Points on a hilly landscape, in no order, each with its height.
A ball rolls from a point to the lowest of its 2 nearest points, and stops where none of them is lower. Distance is the straight distance between rows; heights are no part of it.
rad: [-0.52  1.85  3.02  0.89  0.76 -0.66  2.50 -1.35 -2.46 -2.25  0.52  2.78
  1.81  5.69 -2.45  1.85  0.19 -0.23 -1.68 -0.98  5.27  0.13  2.84  3.55
  2.62]  h=648
zim: [ 0.18 -6.12  1.64 -0.64  1.78 -5.56  3.43  0.54  3.07 -0.47  2.35  3.16
  3.52  3.43 -4.44 -1.15 -2.46 -1.18 -4.28 -0.58  2.03  1.87  2.10 -1.70
  1.15]  h=491
resof: [-0.13  4.21 -0.16 -2.23 -0.19 -0.86  0.70 -0.37 -0.12 -0.77 -0.46  2.68
  1.48  6.08 -2.65 -0.34 -2.56  1.19 -1.15 -0.36  2.36  0.23  3.73 -0.30
 -0.47]  h=609
sifi: [ 0.91  1.85 -2.63  0.82  0.11  2.22  0.73 -0.37 -0.65 -1.21  0.20  3.96
 -8.53 -2.53  2.57 -1.96  2.22  3.50 -3.16  0.38 -0.87  0.87 -0.96 -2.69
  4.33]  h=408
reta: [ 0.78  1.25 -0.59 -0.43  3.71 -0.23 -1.87 -0.42  0.62  2.17 -1.81  1.03
 -6.22 -0.07  1.68 -3.11  3.40  2.24 -2.61  0.50 -1.30  1.71 -1.24 -0.63
  3.18]  h=453
ralek: [ 0.40 -0.97 -0.81  0.64 -0.28  0.24 -1.47  0.37  0.87 -4.69 -0.41 -3.10
  0.16 -3.95  1.83  0.43  2.30  1.12  2.57 -2.20 -3.38 -2.62  0.69  1.65
  3.25]  h=63
moz: [-2.27  1.97 -5.34 -3.79 -0.94  0.41 -1.26 -1.97  0.27  2.35  0.31  4.47
  2.75  5.66 -4.10 -0.53  0.54  1.38 -1.11 -0.48  0.51 -0.65  0.68 -0.43
 -1.39]  h=573
povaz: [ 1.11 -3.16  1.87 -0.03  4.14 -2.17  1.67 -3.36  0.66 -0.89  0.19 -1.22
 -1.89  3.40 -3.04  2.49 -2.11 -1.88 -2.26 -1.26  1.59  1.77  0.74  3.98
  3.30]  h=580
Fimod: [ 2.91  0.96 -1.07 -0.60 -3.20  0.18  3.68  0.54 -0.09 -2.29  0.12 -1.76
 -4.85 -1.82  4.89 -1.12 -3.36  2.60  0.05  0.59  1.02  1.63  3.27 -1.00
  1.07]  h=425
Tiro: [-1.86  2.20  2.53  0.93 -1.61 -1.23  1.07 -0.41 -0.67 -4.30  4.02 -5.13
 -1.98 -1.38 -0.27  0.88 -2.59  3.96 -2.96 -1.31 -2.06 -4.77  2.34 -3.36
  2.15]  h=504
mume: [ 1.15 -0.48 -2.44 -0.31  1.25  0.75 -1.25  2.64 -1.14  2.71 -1.55 -1.49
  3.21 -3.56  3.95  0.35  3.85  0.87  2.57 -0.30 -3.04  0.40 -0.05 -0.49
 -4.28]  h=642
logom: [-0.02 -2.70  3.30  2.86  1.18 -3.08  0.72  3.75  3.88 -2.39  3.20 -0.29
 -1.84 -1.60 -2.02  1.05 -5.58 -2.84 -4.06 -1.03  0.83  0.41  0.57 -3.17
  0.54]  h=581
giv: [ 3.17 -1.37 -2.17 -2.53  1.91 -0.06 -1.07 -0.54 -1.30  3.77 -2.81 -2.54
  2.18  3.87  1.93  2.80 -4.60 -0.51 -1.16 -0.75 -0.01 -1.80  0.68 -0.60
 -0.50]  h=560
sut: [-2.41  0.15 -0.87 -0.06  0.84  2.46 -2.58  1.88  0.69  5.26 -3.38 -2.81
 -0.09 -1.48  1.73 -1.14  1.89 -2.76 -0.54  3.10  0.51  0.26 -0.28  6.05
 -5.06]  h=222
lokad: [ 0.39  1.12  2.77 -0.22  1.39  3.93 -6.93 -2.42 -1.56 -2.12  3.52 -2.08
  3.28 -2.27  4.13 -2.43  1.87  0.61  0.74 -0.74 -2.87 -0.98 -3.34  1.62
 -0.09]  h=264
kam: [ 1.34 -1.77 -3.57 -1.51 -1.72 -1.79 -3.47  2.86  2.02 -0.98  0.89 -0.28
  3.54 -4.42  2.68 -2.85  3.42 -1.51  0.42 -0.87 -3.67  2.32 -2.97  0.64
 -3.68]  h=667
Lumif: [-1.24 -0.51 -1.52 -2.80  4.50 -2.03 -1.18  0.37  1.56  5.21 -3.04 -2.22
 -3.34 -3.35  2.56 -0.83  0.86  1.63 -0.48 -0.20 -2.23  0.77 -0.49 -4.16
 -3.02]  h=600
podi: [-0.76  1.11  1.03  4.13  4.84  0.12  1.77  0.76 -2.05  0.40 -2.62 -2.95
  2.53  3.27 -4.78  3.24  2.50 -1.57  2.97 -1.67  1.35 -0.17  3.06  2.13
 -1.39]  h=505
Kuzed: [-1.35  1.47  3.09 -1.35 -3.19  1.19  1.77 -2.16  1.35 -0.15  0.82  3.17
 -1.94 -3.31 -0.25 -0.33  2.02 -0.68 -2.11 -0.59  1.05 -0.83 -1.67  0.70
  1.81]  h=417
Gusu: [ 5.22 -2.50 -4.70 -3.91  2.41  1.02 -2.50 -3.12  0.69 -0.24  0.13  2.35
  4.89 -1.13 -0.05  1.19  0.92 -2.24 -0.77 -1.58  0.55  1.61 -4.18  4.13
  1.79]  h=515
zoze: [-0.17  2.93  0.99 -0.89 -0.36 -1.41 -2.88  2.52 -3.05  1.19  1.14  1.01
  2.65  5.94  2.75 -3.02 -0.47  0.64 -0.42 -0.40  0.55 -1.86 -1.30 -5.46
 -2.61]  h=621
riviz: [ 1.78 -0.60 -3.21 -2.67  0.24  1.68 -2.38 -2.13 -2.84  2.46 -2.55  1.81
  5.67  2.24  1.51  0.21 -2.54 -5.05 -0.45 -1.05 -0.25  3.71 -0.68  1.46
 -5.86]  h=585
puzad: [ 2.10  2.95 -5.91 -0.60 -3.88  3.03  0.97 -2.26 -2.95  1.80 -3.11  1.20
 -0.27  3.30 -1.95  1.61  3.98  0.99  3.37  1.13  2.19 -0.82 -0.75  2.92
  2.24]  h=361
lezaf: [-1.02  1.54  5.39  5.66 -1.17  0.98 -0.40  0.15 -0.74 -1.51  3.55  0.98
 -3.50 -3.43  1.48  0.93  0.40  4.43  1.58 -1.00 -0.70 -0.36 -0.99 -8.48
  0.64]  h=688
Dib: [ 3.02 -1.72  3.29  1.50  0.95 -0.87  3.02  1.90 -1.20 -0.98 -1.98  1.81
  3.16  2.64 -0.14  0.10 -0.81  0.12 -1.76 -2.63  3.39  1.94  3.52  3.98
 -0.65]  h=635
lume: [-1.62 -0.07 -0.73  1.16  4.91  0.13 -3.21 -1.09 -1.07 -5.14  1.15 -4.73
  2.12  4.10 -2.39  2.74 -3.34  0.64  1.63  1.14 -3.70 -0.60  4.37 -0.48
  0.31]  h=131
ratat: [-3.58  2.46 -0.55  0.12  0.44 -0.94  0.18  2.15  0.63 -3.41  2.68 -2.04
  2.23  3.25 -3.01  0.98 -3.54  3.11  2.48 -0.42 -3.94 -1.37  2.88 -3.24
 -2.03]  h=253
revop: [ 5.65  0.48 -3.34 -4.44 -0.12  0.83 -2.42 -4.50 -2.94  2.00 -2.44  0.37
  5.21 -0.57  3.08  0.65  1.44 -2.37 -0.87 -2.79  0.30  2.92 -2.80  2.04
 -1.88]  h=554
gasit: [ 0.77 -2.37  3.52  0.29  1.44  0.98 -3.21 -0.09 -2.38 -0.61  0.26 -1.37
  3.08 -0.14  2.28 -0.99  3.22  0.76 -1.40  0.55 -0.43 -2.07  0.48  7.17
  0.66]  h=605
navib: [-0.40 -0.91  2.26  5.12  0.66  1.77  1.42 -2.21  0.12  0.78 -1.64  2.62
 -0.46  5.30 -3.33  1.46  2.30 -4.69  2.99  0.31  3.62  3.45 -2.53  1.42
  0.99]  h=462
Tul: [-1.41  4.41  1.88 -0.62 -4.89  0.64  1.58 -0.86  0.18  1.53 -2.82  5.31
  0.94  1.55 -0.66 -2.04  2.34 -2.84  2.12 -0.27  3.15  3.47 -1.17  0.34
 -4.53]  h=385
deve: [-0.58 -2.50 -0.30 -1.14  4.04 -1.14 -1.42  3.96  1.60  4.38 -0.27 -0.11
  0.85 -0.36  0.28  1.89 -3.62 -3.15 -0.89 -2.25 -1.29  0.05 -1.29 -5.09
 -1.65]  h=480
Bufab: [-1.60  3.93  0.53  1.47 -2.50 -2.30 -2.25  1.63 -3.91 -0.49  2.09 -1.60
 -0.95  3.21  4.87 -4.59  2.54  3.30 -0.55  0.32 -0.75 -0.93  0.71 -3.96
  0.51]  h=649
Bas: [ 0.34 -6.72 -0.65 -4.04  1.13 -3.47  0.29 -3.01 -0.76 -1.57  2.77  2.20
  4.83  3.20 -3.52 -1.00 -3.11 -2.05 -2.45  1.14 -1.17  1.30 -0.95 -0.12
 -0.25]  h=530
fazaz: [ 2.84  2.58  2.76 -0.92  0.68 -0.17 -2.15 -0.99 -0.92  4.33 -0.93  3.79
 -4.21  0.73  3.57 -1.69  2.73 -0.35 -2.11 -0.19  1.02  3.27 -3.13 -2.77
 -0.29]  h=489
fiti: [ 3.87 -2.46 -2.82 -3.31  1.08 -1.06  0.66 -0.61 -1.06  2.79 -1.95  1.28
  3.47 -0.01 -1.09  1.95  2.00  0.37 -0.17 -0.11  2.22 -1.32 -1.70  1.84
  2.82]  h=466
fulot: [-0.07  1.34  3.44 -0.98  2.93  0.30 -2.66 -1.70 -1.80 -2.34 -0.18 -2.22
 -2.09 -0.23  2.05 -0.89  0.41  2.35 -4.35 -1.41 -1.60 -1.17  1.37  3.50
  1.70]  h=634
supat: [ 1.36 -2.29 -0.98  0.42  5.59  2.77 -3.37 -3.58 -3.96 -0.34 -1.11 -1.91
  6.68 -2.20 -3.96  3.92  1.77 -5.02  1.21  1.14 -2.44  0.09 -3.92  5.57
  1.69]  h=360
ras: [-1.00 -1.83  3.40  0.05 -1.63 -0.71  0.58  1.37 -1.88 -1.59  0.53 -4.64
  2.96  3.41  0.19  0.30  2.81  0.68 -0.51  1.40  2.00 -5.31  1.06  5.18
  1.44]  h=577
kese: [ 0.22 -2.53 -1.82 -1.21  2.32 -3.81  0.80  0.70  3.67  0.55 -2.47 -0.93
 -3.31  0.94 -1.72 -1.11  3.40 -1.51 -3.56  0.04  1.59 -0.53  2.65  1.65
  3.04]  h=479
Zaluv: [ 1.98 -1.18  1.35 -0.66 -1.59 -4.59  3.07  2.45  0.20  0.45  0.87  1.87
  1.36 -1.36  0.28 -0.80  1.42  1.86  2.02  1.16  0.77  1.85  0.55 -3.30
  0.10]  h=265
kevil: [-1.89  1.84  3.03  1.14 -3.70  0.27 -2.10 -1.67 -0.98 -1.37  2.54 -1.54
 -1.38 -1.72  1.17 -1.28  6.01 -1.03 -2.66  1.23  1.38 -2.39 -4.32  2.48
  3.71]  h=367
Dova: [-0.04 -2.91 -2.83  2.02 -0.42  2.43 -2.13 -1.83 -0.31  5.46  0.10 -2.94
 -3.11  1.19 -1.03  2.66 -6.52 -0.84  0.76  2.02  0.59 -1.55 -0.88 -0.75
  0.17]  h=251
Zize: [ 0.03 -0.99  0.24  2.99  1.72  1.75  2.00  1.34  2.48  2.41 -0.81  1.13
 -4.95 -2.91 -2.01  2.02 -2.71  0.03  1.23 -0.23  0.71 -0.14 -0.24  1.31
  2.16]  h=689
puziv: [-0.37  1.18 -0.54 -0.08  4.36  1.69 -0.64 -2.28 -2.06  1.83 -2.18 -0.68
  3.83 -0.37 -2.37  3.84  0.66 -1.31  2.47 -1.33 -0.81 -0.28 -0.86  1.18
 -2.07]  h=463
fadu: [-2.96 -0.23  1.52 -1.37  2.59  4.46 -1.65 -3.57 -4.35 -2.39 -0.82 -3.09
  7.01 -2.19 -3.39  5.53 -0.38 -2.86  3.44  0.08 -3.06  0.34 -0.59  2.20
 -0.34]  h=418
Taba: [ 2.35 -2.96  0.60  2.80  5.65 -3.01 -4.30  4.08  1.45 -2.23 -0.33 -0.98
  3.08 -0.85  1.95 -0.21 -0.22 -1.37  0.85 -1.05 -4.27  1.42  0.14  0.07
  0.22]  h=343
lefo: [ 2.11  0.32  0.29  2.82 -1.68 -0.58  3.22  3.35  1.99  0.06 -2.09  0.35
 -1.61 -1.69 -2.61  1.11 -0.98  1.14  2.17  1.14  1.38  2.71  5.45  0.79
 -3.54]  h=66
kade: [-2.28 -0.21 -5.01 -2.03  3.30 -0.90 -1.74  2.40  2.83 -0.90 -2.25 -2.74
 -0.45  2.78 -2.06 -0.07  0.06 -3.44 -1.25 -1.66 -0.73 -2.54  1.88  1.73
  2.20]  h=416
gusol: [-0.53  1.00 -0.86  0.93 -0.84  2.15 -2.58  0.31 -1.19 -5.41 -0.03 -5.78
  1.91  0.64  0.17  0.70  0.68  0.50  4.63  1.09 -3.85 -0.54  3.15 -0.51
 -0.01]  h=202
tipat: [ 0.87  3.24 -0.18 -0.05 -5.12  3.53 -0.38 -3.04 -1.51 -2.29  0.88 -1.75
 -4.43 -2.49  5.74 -1.52 -1.80 -0.23 -1.34 -1.85  0.55 -2.21 -2.50  0.52
 -0.02]  h=288
suta: [-3.46  1.29 -2.75  2.26 -1.04 -0.96  0.66  1.35 -0.75 -2.92  5.06  1.57
  1.36  0.60 -0.51  0.44 -2.46  5.19  2.52  0.73 -2.98 -2.38 -0.61 -6.59
 -0.70]  h=330
tafe: [ 0.25 -1.94 -2.07  1.35 -0.03  3.91 -2.23  0.24 -2.31  1.45 -1.99 -5.19
  0.38  0.46  0.89  1.35  1.20 -2.43  3.23  3.35 -1.36  0.78  0.60  4.64
 -2.07]  h=161
Vezi: [ 0.56  4.72 -2.96 -2.90 -2.91  2.81  1.16 -1.43  1.49 -3.57 -1.67  0.00
 -3.86 -3.44  5.03 -0.56 -3.01  1.41 -1.06 -3.02  1.55 -0.81  2.30  0.79
  1.06]  h=359
Vif: [-1.65  2.84  2.14 -1.33  1.17  3.68 -1.65 -3.34  1.89  0.03  1.13  3.33
  0.73 -6.35  0.78 -0.07  3.71 -0.69 -2.73 -3.37  0.50 -3.16 -6.01  2.06
  1.12]  h=459
Nobab: [-1.48  0.76  3.75 -0.01  1.91 -1.49  0.81  1.66  2.93  0.18  0.30  1.18
 -2.99  1.16 -0.11 -0.77 -2.50 -3.72 -3.08 -1.40  2.57  2.49  2.15 -0.23
 -0.88]  h=540
Puvil: [ 0.28  2.36 -3.59 -0.50 -0.27  0.67  0.43 -2.11  1.27 -2.67  1.39  3.65
 -0.84 -0.10 -1.65  1.46 -3.18  3.64  3.33 -2.75 -2.08 -0.90  0.47 -6.42
  1.14]  h=399
Gelud: [-3.50  0.24  2.05  3.91  1.00  0.07  0.83  2.52  0.36 -2.32  0.58 -3.30
  0.95  4.55 -4.97  1.44  2.38 -0.32  1.89  1.83  2.76 -1.95  0.33  4.51
  0.43]  h=545
kubup: [-2.60  1.16 -2.07 -0.83  0.79  0.99 -0.12  1.25  0.42  1.62 -1.04 -6.18
 -1.25  3.78 -3.50  2.61 -2.93 -4.07  2.06 -0.33 -0.04 -3.69  0.47 -0.68
  0.21]  h=342
lonu: [ 0.22 -2.67  1.03  2.28 -2.92 -2.66  3.04  0.56  3.01 -1.60 -1.22 -0.71
 -0.12 -2.06 -3.60  1.80  2.41  0.24  3.60  2.48 -0.89  2.18  0.94 -1.41
 -1.99]  h=177
bogi: [ 0.57 -0.66 -0.60 -1.88  1.17 -0.64 -1.46  4.67 -2.24  2.71  0.05 -3.85
  4.64  4.97  2.67 -1.06 -3.12 -0.37  0.33  0.62 -0.86 -1.81  1.51 -1.70
 -2.30]  h=590
kunut: [-2.94  3.71  3.01  0.32 -1.63  2.51 -5.50 -3.08 -0.35 -4.42  4.74 -5.02
 -0.01 -1.19  3.71 -2.78  4.52 -0.85 -1.62 -0.75 -1.19 -3.54 -4.58  0.43
  0.78]  h=319
Liku: [-1.08 -3.29  0.48 -3.20 -0.20 -1.75  0.64 -3.84  5.66 -1.70 -1.22 -0.87
 -0.62 -1.68 -0.22 -2.28  1.41  0.66 -2.73  2.18  0.40  3.55  1.58  4.73
 -1.00]  h=748
rati: [-1.66  3.16  0.29  1.73 -3.30  2.18  2.80  5.00 -2.15  2.01  2.78  3.75
 -3.46 -1.60  5.55 -3.33 -0.08  2.99 -3.07  2.00  2.28 -0.38  0.31 -3.61
 -2.64]  h=497
ledun: [ 2.03  1.31  2.43 -2.30 -3.14 -2.77  3.32 -1.18  1.70  0.08 -0.57  0.84
 -5.00 -1.67  1.76 -1.67  0.87 -1.76 -3.15  0.84  2.89  2.11 -0.41 -3.07
  1.62]  h=457
Lubo: [-0.21  0.46 -0.65  4.46 -3.56  3.80  0.40  3.21  2.34  2.67 -0.88  6.94
  1.27 -5.17 -1.88  0.33 -2.76 -0.13  3.07 -1.95 -2.36  1.31 -2.98 -2.13
 -1.28]  h=363
nepi: [ 2.17 -2.56  1.80 -0.40  2.99 -1.97  3.55 -4.03  1.59 -0.04 -0.23  2.41
 -0.35 -1.13 -5.02  3.98 -1.08  0.40  0.30 -0.55  2.16  0.07 -0.48  0.42
  4.55]  h=558
Pupe: [ 0.57  2.09  5.59  3.79 -1.09 -1.23  3.25 -1.47 -2.97  0.52  3.90  1.56
 -4.57 -2.44  0.78  0.44  2.04  5.10  0.70 -0.03  1.31 -1.55  1.76 -3.15
  2.70]  h=705
Pakad: [-1.35 -0.61 -4.78 -2.12  3.38 -1.22 -0.73 -1.36  2.96  3.88 -1.18  2.57
  2.98  4.76 -3.93 -2.23  3.20 -1.18 -1.89  1.04  2.38  3.14  0.00  2.44
 -1.08]  h=543
vot: [ 3.01  2.05  2.03 -0.82  3.35 -1.26  0.24 -3.48 -2.99 -3.73 -0.81 -2.58
 -4.21  0.67  2.39  0.71 -2.00  4.91 -2.82 -2.64 -1.28 -0.80  2.56 -1.28
  3.67]  h=661
bet: [-2.09 -1.30  1.77  0.53  2.00  1.51  0.32 -2.60  0.13  3.29  0.50 -1.92
 -4.95  0.80 -4.00  1.23 -2.56  1.27 -1.38  5.39  2.11  0.87  2.95  5.12
 -1.43]  h=719
delig: [ 1.66 -3.59 -5.07  2.97  1.96  4.13 -4.51 -1.27 -1.36 -0.70 -0.57 -1.24
  2.88 -2.01 -1.26  2.13  2.58 -4.08  2.85  2.00 -3.35  0.13 -5.26  5.48
  2.54]  h=297
Nozom: [ 1.09  0.04  0.03 -4.30  1.52 -1.14  1.29 -0.16  0.26  4.62 -3.73 -3.66
 -0.07 -6.19  4.46  0.74  2.17  0.82  1.55 -1.21 -0.53  0.25 -0.77 -0.48
 -4.01]  h=620
repab: [ 0.24 -5.00  0.28 -3.28 -4.97 -3.64  2.87 -1.65 -0.47 -3.66  1.43  0.40
  4.67  2.86 -1.59 -1.72 -1.74 -1.02  0.23  1.06  1.01  2.05  0.52  0.63
  0.03]  h=561
rebi: [ 2.62  2.12 -2.47 -2.83 -1.49 -1.37 -0.44  1.52 -0.26 -2.06 -0.02  1.19
  0.39  0.99  1.71 -3.74 -0.22 -0.09 -4.46 -1.05 -0.56 -0.52  3.10 -1.01
  2.97]  h=213
mav: [ 2.59  1.42  3.01 -2.78 -3.08 -1.39 -1.36 -3.27  0.68  0.87 -1.65  0.90
 -2.79 -0.63  3.74 -1.42  2.34 -5.43  0.46 -0.76  1.91  2.34 -1.99 -2.53
 -1.44]  h=490
Voga: [ 1.24  0.45 -0.08  0.57  0.07  1.86 -4.37 -1.24 -2.09 -0.36  0.62  1.57
  4.82  0.94  1.84 -2.16  1.88 -1.06  1.12  1.19 -2.36  1.42 -4.54  1.22
 -0.50]  h=188
vavul: [ 2.28  2.29  3.14 -0.49  0.46 -2.54  2.35 -3.11 -4.36 -2.17  1.72 -1.67
 -2.55 -1.68  1.56  1.36  0.72  5.83  2.24  0.51 -1.70 -0.53  1.94 -3.15
  2.48]  h=686
gefe: [-0.95  0.88  1.38 -0.27 -2.81  0.29  2.97  2.23  1.42  0.77  1.85  0.81
 -5.18  1.78 -1.12 -0.67 -3.23 -3.54 -3.46  1.67  3.54  1.04  2.32 -4.17
  3.36]  h=499
Gati: [-3.33  1.01 -2.20  2.28 -5.08  1.75  3.97  3.20  2.57 -0.61  2.39  7.19
 -0.20 -3.79 -1.91 -0.43 -0.74  3.08  2.26  0.51 -0.31  0.33 -0.13 -1.33
 -0.96]  h=286
zus: [-0.12 -0.27 -1.61  1.13 -3.51 -0.56  3.61 -0.96 -0.07 -1.99  2.63 -3.89
 -5.19 -4.33  3.80  1.07 -3.10  4.72 -2.04  0.09 -0.18 -3.18  2.66 -4.71
  2.38]  h=468
rur: [-2.46 -1.99  0.08 -1.18  2.48 -1.11 -0.30  0.05  3.09  1.71  0.56 -4.32
 -3.73 -2.69 -0.03 -0.33 -0.87  2.29 -0.57  2.66 -2.44 -0.72  2.84 -0.85
 -0.57]  h=579
dif: [ 0.71  0.66  2.87 -1.12 -4.14 -0.90  2.93  0.16 -2.10 -0.11 -0.63  3.00
  3.46  2.46 -1.86 -0.53  3.91  1.09  3.64  1.53  1.55  1.47  0.49 -1.11
 -2.99]  h=335
mak: [-1.46  2.53 -1.01  0.72 -0.91  0.89  1.14  3.36  0.19  1.81  1.75  4.47
 -5.27 -2.02  3.22 -3.52  4.74  4.24 -0.47 -0.24  0.47 -0.12  1.01 -3.95
  1.13]  h=456
fuv: [ 2.62 -0.55 -1.91 -2.79  5.73 -1.05 -1.34  1.19 -0.29  4.27 -3.17 -1.79
 -0.50  0.83 -0.90  1.92 -2.19 -3.70 -2.66 -2.69  0.67 -2.31 -2.62 -0.58
  1.07]  h=525
Nisi: [-2.59  1.68  3.71 -2.76 -1.46 -1.22 -0.36  2.51 -1.59  0.45 -2.10 -0.35
  5.22 -0.93  2.68 -1.10 -0.78 -1.91  1.94 -0.07 -3.32  3.20  0.45 -2.80
 -8.28]  h=233
robu: [ 3.12 -3.92  1.15  1.12 -2.86 -4.58  3.05  0.80 -1.69 -2.46 -1.79  2.38
  3.97  4.61  0.32 -2.58  0.33 -1.22 -0.67  0.54  4.55  3.71  1.58  0.95
  1.20]  h=597
dulo: [ 2.82 -3.58  0.73 -0.77  5.30 -4.12 -1.95  2.98  2.56 -0.48 -0.23  1.50
  2.83  1.20 -1.90 -0.02 -2.14 -2.11 -1.98 -3.10 -2.22  1.69  0.69 -3.42
  1.19]  h=422
vipu: [-3.33 -0.07  1.54 -1.33  0.19 -0.26  0.54  2.39  2.43  2.46 -1.81  4.01
  2.61  0.44 -0.95 -2.65 -1.90 -0.90 -0.49  0.10 -2.04  4.05  1.66 -1.72
 -6.27]  h=299
Loraf: [-0.67  2.47  1.75  4.27 -2.38  0.04 -0.19  1.69 -3.25 -1.09  0.94 -2.80
 -3.28  0.73  4.60 -0.56 -0.10  5.59  2.57 -0.29 -0.09 -2.46  0.99 -7.08
 -1.22]  h=671
zofo: [ 3.03 -3.67 -2.23 -0.58  5.04 -1.87  0.41 -1.57 -0.85  4.63 -2.84  2.36
  1.21  5.08 -1.51 -0.21  3.90 -0.91  0.17  0.11  1.98  1.57 -2.86  1.69
  1.43]  h=509
limoz: [-3.33  2.10  3.04 -0.13 -2.13 -0.50  2.97  2.70 -0.15 -1.26  0.09 -3.10
  3.62 -2.97  0.27  2.46 -2.20 -0.93  3.79 -1.73 -1.64 -0.43  0.02 -2.39
 -4.98]  h=136
vuvov: [-0.84 -4.40  4.38 -2.25  1.75 -0.31 -0.26 -3.02  0.98  1.83  0.44 -0.09
 -1.22  0.15  0.71 -1.44 -1.80  0.84 -4.47  4.48  2.06  1.84  2.75  4.81
 -0.55]  h=733
lebid: [ 1.74  5.34 -2.26  0.01 -3.10  5.45 -3.31 -3.41 -1.23  0.65  2.33  2.03
 -2.99  0.24  2.82 -0.78  0.92  1.07 -0.67 -1.22  1.40 -3.03 -5.17  3.06
  1.98]  h=216
miko: [ 1.44  0.36 -1.59 -0.92 -3.65 -0.23  1.53 -1.29  2.15 -2.64  0.56  4.61
  0.84 -1.17 -1.74  1.46 -0.27 -1.44  2.48 -3.68 -0.52  0.11 -3.11 -4.22
  0.90]  h=461
Nanar: [-3.87  0.34 -3.11 -1.58 -0.96  3.29 -1.77 -2.16 -3.18  3.49  0.36 -5.12
 -1.84  4.90 -1.71  2.48 -3.62 -2.38  2.25  3.91 -0.25 -2.76 -1.42 -1.91
 -1.71]  h=296
gup: [ 4.18  0.87 -5.58 -0.75 -1.22  0.58  0.69  1.76 -0.38 -1.06  0.72  3.52
 -2.80 -0.99  5.09 -2.62 -1.35  2.95 -2.00 -1.72 -1.17 -0.19 -0.27 -2.63
  4.70]  h=334
femi: [ 0.26  3.73 -2.42 -0.39 -0.47  2.54 -1.23 -0.08 -2.83  1.23 -1.20  0.12
 -1.70 -0.26  1.16 -0.19  2.52  2.80  1.57 -0.50  1.27 -2.75 -1.20  1.49
  0.77]  h=295
zon: [-0.67  2.80  3.70  0.60 -4.07  0.69  2.18  4.34 -1.79 -1.34 -2.35  1.38
  4.07 -0.50  0.52  0.92  1.85 -1.53  5.23 -2.84  0.17 -1.27  0.02 -0.67
 -3.21]  h=252
batil: [ 2.24 -1.39 -1.45 -0.25 -2.17  1.16 -2.32  0.17 -0.55 -2.01  0.12  0.86
  0.98  2.20  0.97 -2.28 -3.07 -0.05 -1.06 -0.18 -1.29 -0.24 -1.04  0.89
  1.05]  h=68
ruf: [ 0.57 -1.37  0.43  1.94 -1.73  0.46  0.53 -2.75  2.38  0.43 -0.60  3.42
  1.06 -4.75 -3.47  2.81 -1.97 -1.90  3.67 -1.36 -3.07  0.98 -2.82 -0.03
 -1.32]  h=421
lipi: [-4.63  3.62 -0.99  0.81 -2.11  2.38 -0.06 -3.41 -0.49 -4.71  3.02 -3.08
 -3.16 -2.38  0.60  0.54 -0.87  4.92  1.78 -0.56 -2.10 -4.19  2.10  0.66
  1.41]  h=539
gapu: [-2.10 -2.56  1.92  0.93  0.81 -0.06  2.92 -0.53  4.53  3.68 -2.51  0.99
 -6.54 -2.34 -2.86  0.99 -1.73 -1.22 -0.72  3.52  2.00  2.29  1.02  3.21
 -3.21]  h=708
zilas: [-0.93 -4.67  0.77  4.78  0.56 -2.50 -1.30  6.55  1.83 -1.51  2.42 -1.21
  0.21 -1.92  0.89 -1.73 -4.11 -1.59 -2.24 -0.90 -1.17 -2.92 -1.54 -0.68
  3.63]  h=622
Muz: [-2.64 -0.45  0.09 -1.79 -2.18  0.21  0.69  0.21  2.92  2.08 -0.71  0.77
  1.33 -1.33 -0.88 -1.16  1.43 -3.78  0.19  1.77  1.28 -0.15 -1.22  4.56
 -4.86]  h=273
mit: [-0.51  1.50 -1.09  1.90 -3.98  0.48  3.69  2.44  1.32 -1.50  1.31  4.15
 -1.00 -0.81 -2.09 -1.93 -0.51  5.97  1.74  2.84  0.46  2.51  4.69  0.30
 -1.10]  h=195
vip: [ 2.02 -0.31  1.29  5.06  2.42 -1.61 -3.02  2.86  0.29 -3.99 -1.62 -0.88
  2.72 -3.74  0.69 -0.35  5.49 -0.89  3.39 -2.84 -3.00  1.09 -0.40  1.97
  0.72]  h=231
pef: [-1.70 -0.91 -4.18  1.59  3.72  3.43 -4.71  0.05 -2.17 -0.63 -1.03 -4.11
  2.24 -2.07 -0.44  2.30  2.84 -0.52  2.31  3.58 -5.24 -0.30 -1.20  1.74
 -0.85]  h=224
Vizok: [ 0.51  0.81  1.16  2.76 -2.07  0.44 -0.50 -3.73  2.07  0.52 -0.70  7.04
 -0.73  3.01 -2.90 -2.08  2.50 -3.00  3.74  0.13  1.49  4.13 -3.43  0.09
 -0.94]  h=427
tus: [-3.71  0.94 -0.10  0.75 -3.25 -0.02  2.40  5.59  0.44  2.91  2.67 -1.72
 -2.36 -0.88  3.22 -1.94 -3.05  1.81 -0.80  1.75  1.75 -2.27  1.62 -2.98
 -1.88]  h=529
lub: [-0.51 -2.44 -0.16  0.26  2.23 -1.74  3.21 -0.27  2.39  2.36  0.36  0.47
 -1.39  0.77 -4.21  0.57  3.04  3.22 -1.07  2.85  2.90 -0.76 -0.05  2.10
  4.08]  h=520
nare: [ 2.59 -0.64 -3.22 -2.13 -1.71  1.43  0.73 -2.26 -0.43 -0.54 -1.62 -3.16
  1.98  0.61 -0.40  1.27  5.62 -1.01  1.79  0.77  2.81 -1.83 -2.33  5.71
  1.56]  h=415
Ped: [-0.02 -2.31 -1.70  1.99  1.46  0.26  0.47  5.21  2.11  0.44  1.00  2.18
 -2.70 -2.89 -0.85 -0.24 -2.55 -0.09 -4.82 -1.71  0.40 -2.32 -1.39  0.70
  3.77]  h=659
sitiv: [-0.51 -5.22  3.55 -0.34  3.64 -5.34  3.62 -1.05  2.68 -2.46 -0.52 -0.54
  1.79 -0.22 -2.84 -0.20 -1.57 -0.18 -5.45 -0.40  2.48  1.09  3.74  2.43
  3.67]  h=537
noz: [-3.90  1.70  1.52 -0.08  0.02 -0.89  3.10  0.48  2.21  1.03  3.75 -2.56
 -5.00 -2.17 -0.43  0.93 -4.88  1.33 -1.50  2.54  0.57 -2.14  3.98 -2.68
 -1.62]  h=557
Bafi: [ 0.83  0.24 -2.18  0.94 -3.39  1.73 -0.72  0.11 -0.83  3.08 -0.02  1.36
  0.30  2.51 -1.27  1.68 -5.16 -2.87  1.96  0.38 -0.11  1.87 -1.47 -0.57
 -1.64]  h=184

For each start below, name the point where the ball stops.
mume: sifi
nepi: batil
Pupe: tafe
lezaf: ralek

Call two points neighbours if one is among the 2 nearest of the other. Go from one point of each pair to the other, from neighbour to neighbour, staying as low as possible. Name the highest point that can't be avoided.
tafe and lume: miko
fiti and batil: riviz
ralek and lume: gusol
lefo and limoz: dif
limoz and tafe: vipu
sifi and zim: povaz
